Points on a hilly landscape, in no order, each with its height.
From any point a climber steps to the highest of the 3 points nearest to it. It stops when none of these is higher. Distance is the straight distance between rows; heights are no part of it.
Q_793 height 450: [ 44  -1  33 -40   2 -13  11 -28 -21  17   9 -10  40   9]
Q_170 height 440: [ 56   8  27 -29  -7  -9  11 -33 -13  21  16 -29  31  18]
Q_418 height 351: [ 32  33  11  -5 -13  27   6  -4  27  11  16 -44  -4  46]
Q_100 height 543: [-32  -8 -13  12   1 -21  16 -16 -49 -27 -18  65  -4 -81]
Q_816 height 625: [  1  20   1  16 -18  25   4  32  49   6  14 -27 -18  49]
Q_113 height 209: [-38 -11 -14   6  -3 -15   8  -4 -33 -12 -21  59 -13 -59]
Q_735 height 416: [ 19   4  19 -29  -7   2  13  -6  -6  15   9  10  16  11]
Q_63 height 626: [ -9   2   1  -4 -13   7   4  24  12   7  -3  18  -6  10]
Q_966 height 503: [ 47 -26  42 -55  15 -42   8 -57 -53  10  12 -16  72 -10]
Q_422 height 703: [-15  -3  -4  -8  -9   2   7  20   2   5  -7  31  -7  -4]
Q_802 height 583: [-14 -25  21 -37  20 -17  21 -49 -56 -15  -7  55  37 -59]
Q_247 height 473: [  8 -18  28 -49  21 -16  13 -41 -48   3  -4  33  46 -33]
Q_852 height 555: [-15 -14   9 -23   6 -13  16 -26 -40  -8  -8  54  16 -45]
Q_817 height 60: [-35  -8 -24  14  -9  -5 -10  30  -1  -8 -22  41 -32 -27]
Q_707 height 439: [ 19 -10  21 -41   5 -11  17 -27 -25  10   4  20  31 -11]
Q_391 height 753: [ 27  46 -19  30 -16  61  -8 -25  67   5  25 -98 -27  67]
Q_109 height 508: [ 64 -10  37 -43  -7 -35   3 -54 -38  18  15 -51  65   5]
Q_347 height 264: [-11  28 -15  56 -12  47   0  35  82   0  21 -68 -34  69]
Q_377 height 684: [ 53 -13  41 -49   7 -36   3 -50 -41  14  12 -25  66  -1]
Q_447 height 404: [-28  -6  -9  -7  -8  -4   6   9 -11   1 -11  36  -4 -23]
Q_696 height 421: [ 45  15  24 -26 -10   5   7 -18  -3  17  13 -26  21  26]
Q_89 height 651: [-25 -19   6 -15  12 -18  22 -34 -51 -19  -9  62  17 -71]
Q_509 height 153: [ 59  33   3   0 -23  25  -9 -36  17  17  20 -81   0  50]
Q_856 height 519: [   8   46  -29   46   -7   70   -5  -15   84    2   28 -110  -38   74]
Q_701 height 390: [ 29  36  11   7 -18  36   3  -4  35   4  19 -58 -14  55]
Q_36 height 397: [-50  -7 -49  59  32  11 -48  84  49  -3 -18   5 -73  17]
Q_973 height 510: [-42  -4 -45  60  19  16 -33  83  67   3  -5 -20 -53  40]
Q_209 height 281: [  1  36 -11  42 -14  47   3  19  72  -2  25 -74 -30  68]
Q_203 height 454: [ -4  -9   9 -27   1  -1  17 -14 -22   6  -4  36  17 -22]
Q_779 height 552: [ -4  -1   5 -16  -8   6  13   5  -2   4   1  25   3   0]
Q_658 height 461: [  9   6  10 -17  -9   9  16   9   9   6   2   5   8  16]
Q_214 height 1: [-38  -8 -29  25  -4 -10 -20  39  -3 -13 -28  43 -43 -39]
Q_34 height 419: [-45  -9 -47  49  19   1 -42  71  26  -9 -22  20 -68  -8]
Q_149 height 517: [-40  -5 -36  31  -3   1 -25  55  26  -4 -16  25 -42   1]
Q_169 height 546: [ -6 -29  26 -41  28 -22  15 -64 -67 -19  -7  51  45 -57]
Q_865 height 391: [ 65  22  19 -15 -16   3  -4 -38  -4  18  22 -61  24  30]
Q_487 height 346: [-25  21 -22  51  -8  35  -6  52  77   3  11 -49 -33  66]
Q_356 height 500: [ 44 -12  33 -47  15 -25  10 -44 -35  13   9   0  50  -8]
Q_639 height 535: [ 46  44  -6  17 -21  47  -9 -32  42  12  22 -88 -17  62]
Q_533 height 629: [-35  -5 -21  25  -8   7 -13  54  31   1 -10  10 -31  17]
Q_479 height 367: [ 29  18  15 -11 -15  13   9  -1  20   9  13 -24   2  37]
Q_193 height 692: [-20   7 -15  13 -18  16   3  43  34   3  -3   3 -23  29]
Q_578 height 398: [-34 -11 -14  26  -2 -25   6   1 -45 -26 -27  62 -22 -79]
Q_147 height 509: [ 12 -34  35 -53  30 -33   8 -58 -70 -12  -5  35  56 -46]
Q_33 height 171: [-32 -12 -18   6  -9 -11  -1  15 -12  -7 -19  47 -17 -32]
Q_73 height 256: [ 50  28  15  -7 -19  22   3 -20  13  12  20 -54   6  43]
Q_813 height 693: [-27 -19  11  -6  16 -27  22 -41 -67 -26 -13  65  22 -83]
Q_359 height 426: [-35   5 -22  44   0  20 -12  66  63   3   0 -20 -35  44]
Q_507 height 578: [-27  -5 -12   3 -13   6  -7  29  12   0 -10  30 -15   0]
Q_277 height 661: [ -31  -12    4   23   15  -33   23  -26  -70  -46  -19   72    5 -103]
Q_645 height 553: [-41   0 -36  45   6  10 -26  74  50  -2 -11   3 -46  28]
Q_465 height 370: [-48  -9 -59  71  47  19 -60  95  57   3 -13  -2 -82  17]
Q_40 height 418: [ 38 -27  38 -59  20 -36   8 -52 -52   8   5   1  63 -20]
Q_756 height 445: [-35   7 -34  59   4  23 -13  72  74   1   4 -35 -41  59]
Q_684 height 504: [ 50 -31  47 -61  20 -52   4 -65 -57   4   7 -19  78 -16]
Q_708 height 77: [-38  -6 -22  25  -3 -17 -12  23 -20 -17 -25  53 -33 -53]
Q_339 height 214: [-40  -8 -16  15  -5 -18   6   9 -29 -21 -27  57 -19 -63]
Q_643 height 757: [ 62 -29  45 -52  -1 -56   0 -68 -53   7  18 -43  88  -5]

Where does a climber stop that starts at each point below?
Q_203 | Q_813
Q_479 | Q_377
Q_802 | Q_813
Q_347 | Q_193
Q_73 | Q_377
Q_418 | Q_391

Call two points neighbours if one is among the 3 nearest of the other. Go from one point of each pair to the other, from neighbour to neighbour, staying as high as possible. Name the lowest point that can't be avoided.
Q_100 and Q_391 | Q_701
Q_100 and Q_422 | Q_203
Q_422 and Q_193 | Q_63
